A landscape with many valleys, sampled at points; each row gives a point and its height.
A ball rolls from a point to the lowest of its 4 nearest points, and stops where none of them is lower. Distance is the straight distance between rows; heights are no part of it.
gutad: [  8   1 -35 -22  29 -33   6  33 -17 -33 -22 -25]  height 389
kivi: [ -8  12 -23 -25  25 -33  -8  34 -15 -12 -12 -24]  height 37
Nal: [ 11 -37 -11  19 -11  16  44 -36  -3 -12   3 -13]  height 172
vugon: [  4 -11  22  37   5  32  35 -42  19   5  14  35]  height 375
gelas: [ 10  16  -3   9   8 -18  11  17   3  -7 -31   7]  height 385
fuge: [-27   4  10  22   6  19 -16 -23  19  21  50  20]  height 275
nasav: [ -6  22  26  -5  11 -12 -11   1  -4  38  -9  -5]  height 177
lilon: [ 20 -14 -19   1 -26  -6  19  18   1 -32 -38   4]  height 290
rus: [ -3 -50 -44  -6 -36   7  36   8  -7 -28 -15 -35]  height 414
zazu: [  8   3 -11   6 -15  -1   9  20  11 -20 -22  17]  height 266
tamut: [ 14  11 -12   5  18 -27  16  17  -6 -12 -32  -2]  height 305
zoza: [-14  -4  14  30  20  17  10 -39  15  13  40  29]  height 360
tul: [  1 -12 -19   2 -16  11   6   6  13 -30  -1  16]  height 197
mepe: [ -2  -5  27  40   9  36  28 -42  25  17  26  45]  height 655
Ziril: [ 24   3 -18   4   2 -22  24  18  -5 -24 -42  -1]  height 361
Mep: [ 28  -1 -31  -7  20 -32  24  20 -19 -35 -38 -25]  height 542
tibod: [ 11 -32  -5  19  -4  16  37 -37  -2 -14  11  -2]  height 142
Bul: [  6 -34 -22   3 -16  17  23 -12  -2 -31   9  -8]  height 255
Fani: [-14   9 -26 -34  14 -33 -20  46 -14 -18 -16 -24]  height 90
tun: [-28   3  18  25   9  19 -13 -33  16  24  53  23]  height 285
Fekon: [ -2  16  23 -20  14 -18 -26  -1 -17  30   7 -24]  height 104
Dage: [ 18 -31 -31  -5 -45  -9  30  19  -6 -31 -47 -15]  height 326
geros: [-13  20  11   7  -9   8 -14  14  21  20  -3  19]  height 221
fusa: [ -5  19   7   9   0  -1  -3  16  15   8 -16  18]  height 416
Rin: [ -5 -12  -5  21  11  16  10 -26  10 -10  34  21]  height 110
rili: [-27   8  11  15  -3  21 -28 -14  20  27  47  18]  height 113
kunuv: [ -1  25  37  -2   1   1 -19  -5  -1  43  -3   2]  height 242
vub: [ 14  -8 -17   3 -21   0  13  17   6 -30 -27  14]  height 253
farad: [  9  19  47 -21   8  -1 -39 -24 -25  38  14  -6]  height 283
Vifu: [  4  10 -23 -11  31 -33   4  24 -14 -17 -19 -21]  height 163
tovu: [  9 -32 -29  -4 -30  13  20   3   1 -38  -8  -4]  height 338
fodi: [-21  12   4  13  -7  22 -20   1  24  15  28  19]  height 157
Pela: [ -2  21   5   1  22 -24   0  11  -5  11 -17  -9]  height 491
medi: [ 12  20  57 -14   3   8 -32 -24 -14  47   9   3]  height 381
Rofof: [  1 -49 -40   6 -26   8  47 -13  -8 -15  -9 -40]  height 369
Gaket: [ -3 -12  10  30  15  19  24 -40  11   1  29  28]  height 67
lini: [-11   8 -31 -37  11 -37 -18  55 -15 -27 -27 -21]  height 99
Gid: [ 12 -23   6  29  -2  20  38 -42   6  -8  12  15]  height 120
veki: [  9  -5 -40 -28  23 -32   7  39 -21 -45 -30 -27]  height 518
Gara: [-14  13 -16 -37   6 -32 -30  43 -15  -4  -9 -27]  height 105
Bet: [  2 -21  -9  19   4  17  17 -26   6 -21  26  10]  height 118
lofus: [ -7  24  33   1  -9   8 -20   4   9  42  -2   9]  height 289
sas: [ -3  16  20 -30  11 -15 -35   2 -21  25  12 -27]  height 123
Toser: [  4  24  47  -9   1   5 -27 -12  -7  47   0  -1]  height 302
mos: [-17  -4   4  23  17  16   1 -28  15   4  44  27]  height 179
Lono: [ -9  -7 -15   9  -5  17   0  -5  16 -22  19  18]  height 150
Lumit: [ -2   8  -5   9 -11   6   0  18  16  -9 -10  24]  height 357
Perik: [-17  22  22   7 -14  25 -30   3  24  34  21  16]  height 359
loke: [-17   9  -3   9  -7  17 -15   7  22   2  21  24]  height 59
Pozi: [  4 -43 -30   0 -25  14  32  -9  -6 -29   0 -22]  height 115
kuled: [ 32 -12 -25   4 -21 -21  28  16  -8 -33 -53 -11]  height 327
gib: [ 10  17  37 -30   8  -7 -46 -19 -29  30  20 -15]  height 200
kuz: [ -9  16   7 -16  20 -26 -20   9 -15  18   2 -26]  height 199
Zumor: [  7 -37 -33  -5 -37  11  22   9  -1 -36 -18 -11]  height 398
sarul: [  7 -20   8  29   7  21  33 -43   6  -6  18  22]  height 106
Bug: [ -7  23  39   0 -19  31 -36  -4  19  45  19  13]  height 435
rakaz: [ -5  14  -8 -16  27 -31  -7  21 -16   3  -7 -24]  height 228
rufi: [ -7   4 -36 -37  10 -39 -11  56 -16 -37 -33 -21]  height 307
fogep: [ -6  25  40   0 -13  19 -27  -2  12  47   4  10]  height 368
boru: [  6  13  26 -35   6  -9 -50  -6 -26  24  18 -20]  height 146
dozub: [  7  25  56  -9  -7  22 -34 -16  -1  49   6   8]  height 380

For each start below, name the point where the ball stops.
tibod => Gaket
Bet => Gaket
Pela => Fekon
Toser => Fekon
dozub => Fekon
fusa => loke

Call two points neighbours if one is among the 4 nearest of the other. Go from one point of each pair to the other, from neighbour to neighbour, staying as low as possible. Name the highest point that can't be avoided.
Fekon / Pozi => lofus
Fekon / kivi => rakaz
Gaket / rili => fodi
Gaket / Pozi => Nal
loke / Gaket => Lono
